Points, in no order, along strands that fork, close into loops and pass close to each other.
(in the rows, 128 means zero)
Points whose rows are less than 78.9 apart are linked; no others are. Some points are linked to none.
kor: [126 107 148 137 135 142 135 143 146 154 119 107 129 100 149 109 147 129 164 158 134 118 120 127 123 128 137 142 115 152 119 155 137 123 127 139 130 113 123]
sig: [135 105 141 145 138 135 130 143 125 123 87 126 142 135 121 95 106 123 134 112 136 107 129 134 133 131 90 153 157 116 142 117 102 111 101 150 117 101 136]
suvop: [117 120 124 114 118 82 134 118 127 133 138 150 132 116 113 142 103 113 142 120 138 93 107 99 104 122 128 107 88 128 99 121 121 128 149 133 137 131 119]
motu: [146 113 144 159 127 119 136 146 145 127 109 105 139 115 140 135 102 132 150 118 134 127 119 142 139 116 113 131 151 125 124 120 140 135 128 139 103 109 153]
toki: [109 163 128 127 124 114 134 106 123 127 137 128 123 153 126 148 147 118 109 107 132 126 138 125 126 122 165 108 136 144 119 129 124 144 146 135 139 146 140]
rifu: [150 116 139 139 147 163 119 133 157 147 124 133 156 107 144 94 110 152 126 142 125 122 150 131 135 124 110 119 150 120 130 124 121 103 127 133 106 106 149]
rovup: [152 128 116 120 126 124 122 130 133 127 128 131 120 118 116 117 102 118 127 111 123 100 131 118 109 139 113 129 125 107 122 122 114 127 107 121 102 110 112]
suv: [134 118 111 124 118 137 112 96 97 137 135 163 154 123 104 128 66 152 102 102 122 122 128 116 155 128 116 111 148 121 142 98 99 110 121 146 130 144 162]
Mizam: [128 123 126 152 118 136 130 149 122 125 123 82 108 134 135 118 150 125 129 153 132 134 122 150 154 161 99 148 142 125 141 134 141 150 110 116 114 113 99]
kam: [145 116 115 149 119 158 118 125 145 117 137 124 114 132 132 120 113 133 124 94 133 122 129 126 122 157 128 108 149 124 140 118 123 148 99 135 87 108 130]
bafi: [124 136 133 128 129 97 131 129 119 105 125 103 137 148 133 129 139 127 124 151 127 153 136 147 144 128 107 155 147 105 129 123 134 110 155 116 144 133 116]
lema: [114 153 122 143 135 174 106 78 127 110 128 142 110 125 123 159 102 125 159 102 125 101 124 120 123 128 126 120 156 144 151 118 112 164 130 155 121 129 148]
pufim: [110 135 151 112 126 138 128 140 161 145 146 127 104 140 139 102 160 126 103 153 138 115 143 138 129 158 151 131 108 151 112 159 145 145 158 123 148 125 114]
gesug: [132 176 133 129 131 129 121 102 132 114 138 124 88 143 118 155 121 109 126 120 124 104 137 139 121 141 150 119 145 142 120 136 124 171 139 132 114 133 120]
nalag: [140 118 117 110 123 85 145 143 100 119 120 130 150 132 105 122 127 128 116 102 121 140 123 117 127 105 139 132 115 110 120 127 104 115 87 116 128 135 118]
saz: [131 140 156 141 140 98 133 134 78 116 96 116 132 119 118 134 131 110 160 146 118 134 112 143 146 89 128 162 132 121 122 124 129 124 125 145 155 149 125]
bamup: [103 136 147 147 126 139 126 102 138 142 132 141 105 135 157 144 146 132 155 151 122 131 128 135 132 127 137 124 146 163 119 131 148 125 182 131 152 141 153]
med: [127 109 131 134 104 74 161 152 123 132 125 118 106 145 112 142 130 118 110 126 134 121 117 126 142 134 137 137 108 141 110 131 133 148 117 124 131 142 104]
Rel: [131 142 115 97 132 98 122 113 122 135 141 155 139 116 102 127 102 118 126 125 119 101 128 107 113 116 128 113 100 115 97 127 117 108 144 120 141 145 108]
nev: [137 122 117 152 128 150 116 149 133 118 134 98 121 138 141 124 135 135 130 133 126 135 129 144 141 152 101 136 140 117 157 113 146 136 107 116 111 110 127]
fov: [109 103 144 141 125 136 140 120 118 150 125 142 113 109 150 142 130 137 145 170 119 153 116 134 164 133 123 147 121 163 132 141 135 121 168 135 163 154 126]
lusol: [116 122 144 138 112 128 140 144 152 135 142 118 90 136 128 119 152 121 111 160 146 112 119 137 128 168 136 133 96 154 108 145 148 158 137 118 127 135 99]
Bot: [126 133 134 136 121 125 140 149 120 130 128 92 107 140 129 127 158 116 119 153 123 137 132 142 136 137 136 145 136 132 135 132 140 144 115 118 133 126 104]
zuzi: [124 127 139 122 124 158 123 144 156 146 146 113 105 125 143 118 162 123 105 140 138 129 129 141 121 151 167 120 113 150 126 157 160 154 136 126 125 121 136]
sezi: [110 150 117 82 136 127 123 109 127 122 140 142 143 154 121 114 156 120 105 124 129 131 151 114 98 116 142 128 107 101 135 136 117 97 141 115 145 129 114]
popu: [111 118 130 121 120 135 134 130 118 133 125 116 117 152 127 110 155 120 113 133 135 123 136 127 128 130 141 138 125 138 146 146 117 132 110 127 139 136 104]
toles: [151 147 121 122 128 99 121 124 100 125 138 130 133 126 112 141 112 130 101 111 115 150 140 128 133 116 138 114 134 115 116 119 131 130 123 117 126 145 134]
zet: [123 89 112 137 103 123 136 136 145 122 122 130 109 132 125 134 109 138 134 117 133 114 112 115 131 156 105 121 126 134 142 107 124 143 122 132 108 114 115]
gusor: [132 141 128 96 147 128 113 130 134 127 130 134 153 125 126 93 144 135 129 155 122 149 151 123 116 115 113 147 117 98 123 128 128 82 134 116 142 114 103]
bir: [144 156 139 138 130 113 125 126 133 129 141 125 115 108 134 148 108 110 147 115 133 105 108 128 114 132 141 106 127 136 107 126 143 153 143 126 105 131 133]
giri: [143 164 142 153 121 109 126 125 111 135 138 129 102 96 124 156 98 110 141 148 115 122 106 135 129 141 134 112 128 146 105 110 146 157 159 136 116 150 130]
pifut: [134 108 140 150 132 141 126 157 143 140 121 87 138 113 156 111 142 133 139 143 130 131 129 148 131 126 129 131 125 127 133 137 150 128 100 127 104 91 148]
lef: [129 132 123 106 136 94 155 137 107 111 116 136 171 140 105 113 127 134 122 101 129 151 137 114 120 95 121 142 132 98 126 109 99 88 100 128 138 131 131]
pege: [97 96 134 142 120 146 145 112 100 141 112 141 126 117 140 149 138 133 158 134 124 148 106 125 152 115 126 154 125 159 141 138 134 117 133 141 170 160 137]
Geze: [129 108 100 116 117 141 118 125 137 130 135 135 135 123 126 116 127 137 126 140 120 134 121 114 131 132 102 119 110 114 147 122 121 110 123 116 126 127 117]
vamo: [126 135 101 123 127 163 110 120 114 119 142 122 126 141 130 140 150 127 114 121 115 164 126 129 127 136 128 118 121 118 166 126 135 136 106 111 125 143 132]
mas: [114 145 160 118 138 148 132 122 129 153 126 116 101 150 124 113 175 109 126 142 140 108 140 139 117 124 173 153 121 160 114 166 124 141 119 144 147 128 107]
nipo: [142 139 127 116 135 154 110 147 135 144 148 119 139 116 146 128 152 131 102 120 114 166 142 122 132 122 163 107 128 123 130 147 146 120 125 131 124 128 146]
Petiz: [157 137 128 123 137 92 124 137 128 123 129 128 146 112 119 130 99 123 147 93 130 102 122 121 96 104 127 112 111 108 92 131 127 119 125 126 106 110 130]
Dabi: [166 110 139 120 138 142 133 157 123 144 116 120 157 98 134 102 142 133 133 120 119 151 128 119 122 95 139 124 121 116 120 142 109 107 82 131 108 112 140]
Doluk: [137 146 140 157 126 121 136 132 161 114 139 115 109 139 153 145 113 137 129 125 137 113 128 143 127 156 133 108 155 140 109 118 154 154 161 124 102 109 145]
ter: [155 124 128 116 142 152 110 139 124 127 119 147 168 94 115 101 100 140 157 141 115 132 122 127 128 100 98 138 116 105 137 119 120 89 104 136 122 122 134]
pov: [114 100 122 131 107 114 148 127 119 139 123 139 117 117 115 140 119 123 130 104 128 114 114 109 116 121 157 122 100 155 113 145 112 146 101 140 128 146 118]
Fom: [141 152 139 107 148 125 120 130 110 129 139 131 159 112 116 107 130 121 128 122 118 135 147 112 115 98 147 123 122 111 106 137 111 96 121 122 138 131 134]
rad: [133 129 112 144 132 141 114 140 149 124 136 105 125 121 149 132 138 127 152 137 132 144 113 136 123 149 104 126 118 119 149 123 161 135 129 109 105 116 127]
sos: [130 100 141 144 134 117 139 124 126 120 86 135 139 128 122 125 92 121 132 117 138 105 126 140 150 122 94 148 160 133 138 118 100 115 126 159 132 105 139]
Ton: [138 106 132 123 125 121 141 142 117 143 111 124 117 104 116 121 125 116 146 158 119 126 113 132 140 127 107 151 111 136 128 143 118 122 119 133 147 140 88]
risos: [121 149 134 130 147 156 122 114 134 134 133 132 136 130 145 123 139 112 142 103 125 111 139 126 99 100 171 119 125 147 119 154 124 127 115 148 118 122 145]
vum: [100 101 115 129 112 127 146 121 129 140 121 131 104 147 118 127 135 119 127 120 141 110 127 114 119 140 131 137 106 144 135 146 114 146 113 129 138 138 107]
tef: [127 153 129 111 131 166 103 95 124 135 149 146 101 143 113 128 141 123 108 157 104 139 148 125 141 145 133 136 141 139 138 136 108 133 151 119 144 153 99]
megel: [96 91 111 143 108 95 150 126 133 106 127 132 122 151 142 164 119 153 130 125 141 153 121 132 144 136 104 126 131 122 142 105 152 133 153 116 133 131 146]
regu: [105 116 111 133 107 90 152 125 150 117 134 140 124 171 128 158 123 151 100 105 151 122 141 125 127 143 137 102 136 139 125 117 138 147 156 123 131 142 148]
Fesat: [164 138 123 114 124 115 122 137 104 135 146 133 129 96 115 142 112 124 137 126 111 134 102 120 122 120 139 106 81 120 105 130 133 136 110 114 115 147 115]
pevu: [119 140 126 150 134 179 101 80 108 129 125 156 126 119 126 143 96 123 159 109 125 109 115 124 128 114 116 127 144 136 155 116 118 134 129 149 134 135 154]
gir: [133 162 138 157 120 137 117 102 101 116 128 131 91 108 118 175 93 111 143 135 112 115 99 136 133 139 117 119 134 150 131 105 144 176 145 136 120 154 129]
Nani: [118 145 119 134 130 159 122 107 101 117 132 147 155 130 131 130 120 151 122 110 118 150 135 133 141 109 119 123 145 124 156 106 123 115 121 140 138 150 165]
guko: [115 92 127 124 128 131 134 122 103 130 111 128 154 103 135 128 135 129 174 132 121 146 95 126 119 85 129 143 80 136 137 134 136 116 94 134 151 141 140]
rez: [125 109 106 136 114 144 123 112 155 117 131 129 120 142 129 141 109 141 115 112 133 118 130 111 126 172 112 110 141 125 148 106 123 150 129 129 100 118 124]
Datar: [136 149 166 130 141 153 134 125 142 137 129 112 91 127 121 110 147 110 123 142 132 101 146 138 128 135 179 138 144 163 106 158 124 153 119 142 134 119 110]
Loruf: [90 102 126 132 116 149 137 99 126 145 130 155 122 126 150 152 133 142 139 104 140 125 124 112 122 115 162 118 117 166 125 134 124 132 140 142 148 148 157]
Bivi: [150 99 119 131 131 128 136 135 120 138 110 146 157 115 114 116 83 143 115 92 120 123 123 113 138 105 119 115 139 130 120 117 84 121 92 147 108 116 155]
fasef: [140 109 132 112 130 109 137 172 128 127 117 106 139 122 126 111 151 110 149 134 133 129 113 133 118 111 135 139 88 119 112 142 130 129 83 123 115 108 105]
gived: [139 137 141 154 120 132 132 140 147 126 136 98 89 128 149 131 141 130 123 144 132 118 130 148 134 167 133 113 156 142 123 129 157 160 147 127 105 119 134]
Peg: [158 114 115 108 122 128 122 139 131 141 121 146 140 114 99 103 106 127 102 125 121 105 137 120 131 125 118 128 133 114 119 123 90 111 103 129 111 119 97]
bem: [136 121 144 130 129 150 128 130 136 146 125 123 107 104 134 108 142 107 155 163 124 106 122 132 122 133 145 139 107 145 114 158 134 134 126 130 119 126 105]
Tiba: [124 105 118 123 121 89 139 145 94 121 112 125 136 120 116 133 123 117 144 121 118 144 107 126 130 98 126 143 110 122 127 113 114 123 95 131 138 138 124]
miseg: [135 136 131 143 133 178 112 102 126 135 130 145 135 104 139 129 105 136 143 128 121 120 123 129 137 116 131 124 142 146 141 125 122 129 123 145 121 144 157]
rusek: [110 118 136 166 118 109 135 129 105 105 106 118 104 152 127 177 120 121 151 127 142 138 95 145 149 130 98 145 151 129 151 101 141 159 138 141 139 134 137]
Vafug: [95 94 132 131 112 143 141 107 134 166 127 159 141 121 137 127 126 150 118 121 138 129 136 107 138 124 155 113 130 171 122 137 114 118 145 144 149 153 153]
Lisi: [79 107 111 129 117 140 141 118 149 115 125 125 123 178 139 134 166 140 120 84 162 121 141 122 104 142 135 126 125 135 153 136 127 153 121 124 131 100 143]
zemib: [120 127 136 116 123 149 120 102 139 145 138 144 107 127 124 111 131 132 113 169 116 123 140 120 144 153 112 147 132 144 132 136 110 111 155 126 147 148 88]
fepa: [106 141 126 150 118 115 134 101 108 105 113 133 110 145 123 182 119 121 145 122 131 129 103 136 135 142 101 130 141 139 147 105 139 148 158 140 147 148 138]
geguk: [127 128 113 138 113 152 121 118 117 120 131 130 88 126 104 143 114 117 138 109 123 121 99 121 111 150 143 119 113 138 146 122 117 172 100 139 104 135 102]
vub: [103 166 139 119 140 131 127 112 139 129 141 128 117 167 131 137 165 122 116 124 138 126 155 136 121 123 158 126 138 138 118 139 133 132 155 128 164 138 135]
Zule: [129 149 138 128 141 101 126 124 94 120 105 115 117 132 113 145 128 93 161 146 116 119 104 145 130 111 112 154 120 119 135 127 126 132 134 133 149 131 98]
ludak: [143 122 134 131 134 84 143 144 140 117 108 115 143 137 123 115 122 136 114 143 131 133 136 140 151 125 109 143 152 114 118 122 121 106 140 128 132 120 118]
luza: [166 141 123 103 125 120 119 141 98 130 143 132 138 117 114 127 126 128 83 107 109 165 136 115 140 118 148 111 131 105 113 123 112 127 108 111 113 147 122]
kere: [147 132 148 141 145 183 111 119 146 141 134 128 132 104 149 94 121 135 137 160 119 126 146 143 143 138 122 136 151 136 135 136 115 113 136 138 122 122 131]
dun: [171 150 133 151 137 132 108 159 122 114 136 108 135 119 143 150 120 128 134 121 118 151 124 155 134 127 125 115 147 103 130 113 169 140 118 112 95 123 159]
kog: [144 169 123 158 132 136 108 118 145 111 141 119 111 134 149 149 122 132 135 120 126 128 139 141 125 153 121 113 159 126 132 112 145 147 156 121 98 118 149]
dem: [115 154 135 146 125 107 146 106 128 119 133 135 101 150 114 159 126 114 123 104 138 96 134 135 113 131 160 114 142 157 109 131 126 164 147 143 134 137 135]
dod: [137 127 166 138 149 135 135 138 115 132 109 118 154 115 130 109 149 135 131 138 117 159 137 121 141 91 139 154 141 121 122 137 121 100 118 143 136 127 138]
sebik: [145 135 124 124 137 158 111 128 165 139 133 133 149 123 147 106 120 143 110 119 132 123 150 132 126 129 130 111 165 122 126 124 131 118 131 125 102 102 156]
sodug: [109 103 106 133 102 95 145 135 156 113 137 131 125 147 136 146 126 157 97 126 139 134 137 129 148 147 113 110 144 129 131 113 149 133 161 110 123 130 133]
kimo: [157 159 121 150 137 171 105 119 130 112 129 123 108 132 128 135 115 135 125 100 126 124 135 142 129 149 115 122 168 120 149 110 125 152 102 135 91 102 147]
Difir: [152 117 122 131 134 133 126 134 122 123 132 141 159 122 128 126 97 147 121 105 118 140 133 128 135 103 117 119 136 116 130 109 116 108 114 132 109 127 152]
san: [108 141 139 138 129 172 119 99 143 146 135 139 121 137 150 133 142 144 142 156 120 138 136 141 142 136 127 132 159 149 143 136 133 122 163 129 150 142 149]
muril: [111 138 127 123 130 112 130 111 116 117 120 131 107 127 116 144 123 106 148 141 126 108 119 135 117 128 110 146 117 127 134 127 126 133 147 135 149 139 99]
viz: [107 116 125 122 126 72 158 157 136 109 110 116 135 152 130 115 145 121 141 115 161 109 124 131 111 128 115 153 111 114 122 133 129 120 115 122 136 104 114]
neka: [119 149 109 104 130 125 120 131 149 122 147 126 127 140 134 115 142 120 117 136 141 119 138 129 110 150 120 113 108 110 130 129 147 131 144 101 122 124 101]
dom: [102 126 139 113 136 162 141 113 131 145 127 130 105 158 130 109 164 123 122 128 142 121 144 133 119 125 151 141 125 156 129 157 111 141 124 131 154 133 112]
gute: [133 159 109 85 138 125 112 136 137 120 157 136 135 146 117 114 149 119 96 132 124 127 154 117 105 141 140 118 99 107 118 137 129 111 148 99 135 127 109]
Boboz: [117 154 127 122 126 154 123 91 111 130 143 140 108 141 113 145 137 135 101 133 113 147 150 126 141 132 141 128 153 146 145 129 110 142 129 125 154 160 123]
beb: [148 150 134 130 133 147 123 148 132 128 132 97 103 116 122 121 144 110 115 117 133 112 133 142 120 146 160 124 135 127 124 145 132 160 95 126 97 114 119]
sul: [118 72 117 133 107 98 139 145 163 127 121 135 111 134 131 132 110 148 127 132 149 105 115 115 125 166 89 116 111 137 123 115 136 142 150 130 115 114 111]
finet: [96 96 123 124 123 126 139 102 133 128 109 147 134 144 133 125 125 134 141 132 139 115 128 123 126 121 110 149 133 134 140 136 119 108 149 133 150 128 127]
voma: [126 136 114 128 124 128 108 103 93 115 134 153 162 131 114 141 78 140 121 100 120 135 126 126 142 117 112 124 147 118 145 99 121 127 131 145 142 151 164]
lon: [151 113 130 139 130 110 128 141 137 124 121 122 158 111 137 137 92 155 137 118 126 144 124 133 134 104 120 109 141 120 119 108 138 118 134 128 106 117 174]
dil: [133 121 101 119 116 151 117 129 138 125 145 131 130 126 145 133 131 145 106 138 114 164 123 127 132 136 120 103 117 116 147 119 141 128 122 105 114 135 137]
pip: [107 138 138 124 145 137 138 103 100 121 125 131 153 143 126 126 147 125 144 120 126 151 132 123 127 94 149 147 130 128 140 130 120 101 122 140 162 143 151]
Nep: [135 115 138 136 135 89 137 148 80 117 94 127 153 112 115 137 107 119 150 136 124 146 108 136 148 87 110 162 128 119 127 113 130 120 110 147 151 142 137]
nuvar: [121 146 121 118 131 99 114 100 106 127 137 153 162 113 124 146 87 134 144 103 122 106 124 105 114 103 145 94 116 131 109 117 127 112 141 133 140 142 164]
Vepo: [131 136 130 157 131 84 129 142 95 91 107 114 127 148 127 161 116 121 149 109 128 137 109 153 148 120 102 146 153 108 142 97 140 149 134 136 129 129 142]
pil: [136 177 131 144 136 162 115 111 145 118 142 121 98 139 144 154 132 124 144 145 124 124 120 143 118 160 129 109 149 144 127 120 160 157 164 115 120 129 140]
dos: [137 142 132 140 145 153 122 123 125 121 104 123 145 125 125 98 113 123 140 115 128 110 133 140 126 114 106 152 143 102 149 122 111 110 108 136 118 109 140]
Nuz: [148 127 133 126 144 132 130 159 118 130 115 118 151 111 127 114 135 106 156 124 123 135 107 131 116 96 132 136 107 110 125 147 128 117 72 133 115 115 124]
Kopiv: [125 162 136 104 144 133 117 122 143 131 130 117 123 151 131 112 160 131 109 135 135 131 167 135 120 137 137 138 149 122 127 138 130 117 157 127 151 114 128]
nal: [112 105 131 121 109 105 141 105 119 145 138 159 149 116 127 137 107 147 117 119 129 128 128 95 146 116 152 108 123 157 107 128 115 116 141 138 147 150 149]
reb: [112 128 142 150 111 118 147 101 133 133 125 138 95 127 119 157 107 120 121 141 121 100 122 129 137 153 119 132 139 162 123 126 123 148 160 146 134 148 106]
bati: [93 108 110 128 108 119 137 128 153 118 135 145 127 169 137 141 151 143 102 85 147 119 137 115 110 138 140 109 112 130 139 125 133 149 135 127 132 125 145]
tulu: [149 112 145 153 138 118 135 164 155 127 114 96 143 102 156 122 126 147 145 141 133 143 122 154 140 115 116 132 141 120 111 127 152 119 114 125 105 100 161]
tunu: [164 131 118 100 132 124 125 169 118 138 142 120 140 120 119 121 148 130 79 119 119 178 137 111 134 122 151 112 126 102 123 133 129 121 96 119 117 127 121]
savo: [117 135 130 140 115 151 126 96 116 129 123 140 111 135 116 137 129 130 127 125 124 118 134 135 142 129 128 135 156 147 132 128 103 133 134 137 138 141 126]
Por: [120 130 121 123 136 169 93 124 164 127 140 124 120 119 161 119 146 131 160 132 134 126 127 128 98 142 133 108 107 139 136 136 154 125 140 123 110 113 146]
livun: [118 120 131 105 120 81 147 119 116 142 134 148 138 120 120 137 129 119 142 129 127 119 120 105 119 111 153 118 84 147 95 139 132 126 145 128 155 153 117]
lidat: [130 112 145 140 135 96 148 161 135 127 106 91 139 141 133 99 158 137 115 147 140 132 145 145 143 131 136 153 145 119 110 137 134 114 132 122 135 108 116]
faku: [141 152 140 131 130 147 127 131 135 137 121 119 105 129 115 112 132 112 107 127 123 104 150 135 127 136 152 138 148 133 117 146 108 147 109 136 121 125 113]
Pemos: [130 101 111 107 112 98 138 140 162 134 140 148 128 120 124 126 104 146 112 131 136 109 124 120 127 147 105 118 106 124 116 129 126 119 147 119 118 117 112]
tufef: [155 104 121 128 126 121 121 118 106 150 128 161 160 123 98 121 54 151 99 101 127 118 124 123 152 120 114 114 144 122 121 110 90 116 114 142 112 119 154]
ber: [122 147 126 103 152 117 121 123 144 127 136 130 140 146 127 94 152 133 108 154 131 124 163 130 129 131 118 149 140 110 122 136 128 89 165 117 147 114 104]
nunu: [99 131 108 139 117 110 135 112 111 108 119 134 118 153 137 166 125 139 126 133 137 148 121 141 150 136 89 133 150 119 154 98 138 129 168 116 148 144 146]
Peti: [152 155 119 106 145 137 92 138 119 125 151 137 145 102 125 118 140 129 114 153 108 162 140 117 128 121 124 117 121 101 124 128 133 102 140 104 125 139 127]
figam: [151 128 124 98 119 105 132 164 139 131 146 125 130 136 112 118 140 121 83 110 136 137 145 113 127 124 158 110 116 117 111 149 129 138 106 114 114 124 118]
bogit: [110 113 116 112 126 112 148 162 127 122 127 98 133 150 138 109 185 128 115 139 139 156 125 134 127 137 131 141 110 108 137 135 142 121 110 105 137 105 116]
dimir: [141 119 143 149 130 135 132 128 153 136 116 118 127 115 130 120 107 127 131 126 131 108 134 135 131 138 124 131 152 137 120 123 124 131 135 143 115 116 128]
gek: [111 136 152 134 150 125 151 130 104 115 107 111 152 150 127 120 156 131 134 126 129 161 140 133 143 92 138 169 144 117 141 129 121 100 117 139 154 133 151]
Gilos: [131 129 127 123 136 172 115 137 152 145 143 114 114 115 166 118 162 127 135 144 122 143 120 141 109 137 154 120 121 145 135 148 151 128 122 123 115 127 138]
der: [115 118 130 140 96 107 155 141 153 125 135 126 84 157 125 138 135 130 100 135 141 110 124 135 140 171 116 136 115 142 119 137 142 166 142 111 123 137 96]
leba: [144 131 132 124 151 177 110 133 138 120 107 137 165 118 131 79 114 133 146 131 123 122 131 131 123 118 97 150 132 94 153 121 111 88 101 136 114 102 138]
totag: [127 137 129 137 136 82 130 123 92 94 110 131 144 147 108 156 98 113 141 104 127 127 120 149 135 112 96 141 152 110 137 98 125 125 141 139 151 126 151]
Dimu: [152 108 105 88 124 141 119 121 141 147 140 151 147 109 101 110 109 149 99 137 113 129 137 97 125 130 128 108 115 116 121 135 88 106 119 121 117 134 95]
zib: [113 167 138 140 132 139 124 110 140 123 147 133 111 142 155 152 136 131 142 146 119 127 127 130 120 137 145 112 142 162 118 121 158 143 182 126 130 141 165]
fofab: [148 142 139 127 144 156 120 135 142 137 139 116 149 131 150 116 144 132 83 115 133 156 159 127 132 126 150 120 159 118 132 133 132 108 124 129 115 112 160]
mera: [134 157 108 140 129 174 103 120 115 118 136 117 115 149 129 139 133 126 118 111 115 146 131 138 126 144 114 118 149 119 172 116 125 150 88 121 108 126 133]
Zanu: [154 161 133 118 138 136 101 142 130 136 152 119 133 112 145 131 133 119 113 136 117 161 138 121 133 124 151 99 131 116 110 124 146 123 143 117 117 135 143]
Napu: [125 100 121 123 104 133 125 119 102 145 122 137 117 96 112 129 115 122 136 151 117 138 108 120 143 131 109 140 100 136 134 128 124 122 127 125 157 150 93]
Zefi: [124 148 131 157 123 158 118 91 136 121 127 143 102 138 125 142 104 125 138 121 126 99 137 141 133 149 120 141 169 143 149 123 109 154 135 150 127 120 142]
pebo: [116 122 108 97 126 111 127 135 158 123 136 137 142 144 139 108 142 132 118 138 146 112 142 123 104 134 114 120 112 105 130 128 133 94 144 103 129 103 123]
Monuf: [133 120 145 154 128 113 128 143 107 108 106 126 117 115 121 137 103 125 157 150 128 137 104 152 156 132 83 157 140 117 146 107 139 130 145 148 135 119 132]
mun: [140 151 133 108 120 116 136 161 129 125 146 105 105 144 113 126 146 109 80 114 133 115 134 133 114 136 167 120 105 117 106 145 132 159 112 113 114 129 103]
Vubu: [117 140 123 138 128 115 125 118 122 101 124 134 137 142 128 138 124 141 127 153 127 146 133 148 166 128 94 149 165 108 145 102 137 120 161 127 152 139 136]
kezom: [138 157 132 130 132 118 130 146 117 121 124 110 105 141 113 142 140 103 119 105 125 125 128 140 108 124 169 114 121 122 114 139 131 162 102 118 109 126 113]
Pivu: [105 94 136 137 128 139 143 125 102 147 107 126 131 102 135 139 145 128 164 154 122 150 101 128 136 102 137 149 92 152 132 144 141 108 121 130 150 148 134]
Fegu: [120 135 125 112 124 104 122 106 97 142 140 150 150 127 114 139 117 128 114 114 124 135 131 101 132 111 160 108 131 144 106 127 114 123 140 130 159 163 129]
Ked: [95 139 119 114 136 127 141 148 129 119 128 95 128 161 135 109 182 119 116 116 148 137 140 144 102 144 118 137 112 107 147 139 140 125 108 110 137 95 131]
papar: [143 125 117 92 139 132 118 125 132 130 135 149 160 115 121 104 134 151 112 164 117 163 139 107 139 122 116 125 119 97 129 119 119 86 135 108 130 134 111]
panu: [101 107 142 128 130 108 150 174 136 132 127 87 132 148 130 100 191 132 103 138 153 136 133 146 133 141 131 152 130 125 120 147 146 133 113 112 140 99 112]
Difu: [124 107 122 128 115 60 151 165 126 110 108 116 123 148 114 135 135 110 129 123 135 121 119 133 132 124 115 139 112 126 106 122 133 136 125 124 133 118 105]
Fodis: [94 113 118 124 139 125 150 116 113 123 116 135 165 125 136 131 135 131 154 130 130 148 111 119 118 87 134 143 106 123 137 123 134 103 115 121 152 131 156]
vele: [137 178 142 148 133 139 108 96 123 109 123 126 86 124 114 171 107 109 146 126 120 101 119 143 123 141 127 121 147 135 118 117 125 172 143 146 120 129 124]
Lorun: [95 121 128 133 133 104 152 146 144 111 123 109 127 159 131 109 158 130 125 108 157 103 138 132 101 137 116 140 127 120 135 135 138 126 122 118 135 94 123]
Zozes: [145 123 119 97 135 147 107 120 124 144 140 147 161 118 116 105 124 151 102 137 115 151 150 97 137 122 132 116 123 115 127 131 108 97 112 121 129 132 127]
fad: [120 136 141 132 113 100 137 113 127 133 124 145 96 122 121 161 114 101 142 146 128 101 102 126 115 149 102 137 113 144 115 128 131 143 170 137 138 138 99]
mez: [132 122 133 114 130 153 123 121 138 154 140 138 114 119 128 99 146 119 126 165 122 129 141 123 124 138 135 135 111 147 122 147 126 121 143 124 144 142 93]
lum: [147 143 124 95 139 97 124 126 132 136 145 149 152 115 110 116 127 124 115 114 128 117 156 103 112 103 152 109 114 114 99 140 109 112 141 119 137 132 116]
Didi: [108 105 132 141 116 137 145 125 135 143 127 139 113 120 138 143 141 135 135 105 141 118 115 116 117 119 168 110 114 157 123 147 135 150 115 138 125 136 141]
Veb: [135 101 156 131 138 137 136 142 142 153 109 114 142 108 142 98 156 134 139 150 127 135 135 115 131 99 146 140 134 143 118 150 118 110 115 138 141 122 129]
dutu: [123 151 132 94 153 130 119 127 128 130 138 140 150 129 133 109 156 118 133 130 121 146 146 114 111 106 147 145 120 109 127 140 120 86 133 120 141 128 116]
vos: [139 120 106 122 128 154 104 132 154 119 148 127 117 112 153 127 130 128 154 131 126 123 110 119 98 153 104 109 93 123 134 122 153 131 132 111 97 117 117]
geb: [134 108 136 139 130 102 145 151 113 127 109 106 119 107 126 128 131 108 159 140 124 112 105 132 125 120 121 143 100 126 120 135 133 129 110 131 123 121 93]
Kugek: [131 127 132 135 124 118 127 134 140 124 135 130 120 115 127 127 113 124 130 117 128 111 136 123 115 133 138 115 127 137 119 134 131 140 124 125 105 128 119]
pofav: [134 137 132 140 135 170 102 111 137 139 130 129 127 108 140 119 124 132 137 156 112 142 136 130 145 132 124 131 143 139 142 130 138 119 134 121 128 146 138]
togar: [134 91 101 106 111 126 122 126 148 137 142 157 130 115 116 132 105 145 136 130 129 109 112 104 108 142 103 109 93 111 132 123 122 118 121 123 111 126 108]
ziset: [124 109 104 106 131 133 120 136 163 127 140 133 151 149 130 95 127 149 109 130 144 117 141 122 111 150 102 119 131 90 139 122 123 97 135 114 101 96 118]
Zovag: [132 122 116 124 106 116 137 143 149 132 138 117 98 136 121 128 129 121 100 136 130 113 133 127 138 169 117 124 123 128 129 126 125 153 124 112 111 136 87]
dubin: [137 142 118 132 118 98 133 113 98 126 137 139 138 116 122 151 97 128 120 100 126 128 129 113 132 118 142 94 129 132 114 117 125 135 131 130 133 148 148]
sepig: [164 124 141 122 143 150 110 144 122 142 128 125 168 86 129 101 115 138 142 131 113 142 125 127 126 91 125 119 119 107 118 131 122 92 98 132 113 123 144]
pero: [107 103 118 113 111 104 139 119 105 151 124 141 136 110 113 137 129 116 140 143 123 129 102 108 129 119 137 134 77 138 120 136 120 120 129 134 162 154 103]
Pevef: [103 94 111 133 112 112 147 125 119 119 127 133 139 135 145 158 136 143 134 138 133 160 110 130 142 121 124 127 121 135 138 119 147 123 145 115 143 151 145]
lep: [123 88 135 145 136 156 127 149 154 144 125 92 130 101 152 92 143 131 159 149 141 108 118 141 118 144 117 136 111 142 129 150 143 127 107 132 108 92 119]
sigip: [124 140 121 127 135 94 138 129 113 99 110 133 153 146 111 127 114 122 131 106 132 132 121 131 123 107 105 135 137 95 132 106 115 108 116 129 134 118 146]
nuges: [154 139 113 126 134 138 103 127 127 109 130 137 117 116 118 134 84 119 142 95 131 111 123 116 105 145 109 120 134 99 140 101 117 150 110 133 84 101 129]

A fork is a point with three links, a tip a point with one. Leave the first point through the second and follow the links. Name the first fork or tip that comes.
Vepo; totag: reb
reb; fad: nunu
popu; vum: dubin
mez; zemib: pofav
Mizam; nev: Zovag
sos; sig: dutu
vub; toki: Kugek

Name the points in between on the shortest way along the links from the first point to the second, in order.
Tiba; megel: nalag, lef, sigip, totag, Vepo, rusek, fepa, nunu
nev; nal: Mizam, Bot, popu, vum, pov, Didi, Loruf, Vafug
mez; ziset: bem, kor, lep, pifut, tulu, motu, dimir, Kugek, rovup, Peg, Dimu, Zozes, papar, gusor, dutu, sezi, gute, neka, pebo
fepa; viz: nunu, Vubu, bafi, ludak, lidat, panu, bogit, Ked, Lorun
savo; neka: Zefi, lema, pevu, miseg, pofav, kere, rifu, sebik, fofab, nipo, Zanu, Peti, papar, gusor, dutu, sezi, gute
kere; Dabi: rifu, sebik, fofab, nipo, Zanu, Peti, papar, gusor, dutu, Fom, lum, Rel, suvop, livun, pero, Napu, Ton, geb, fasef, Nuz
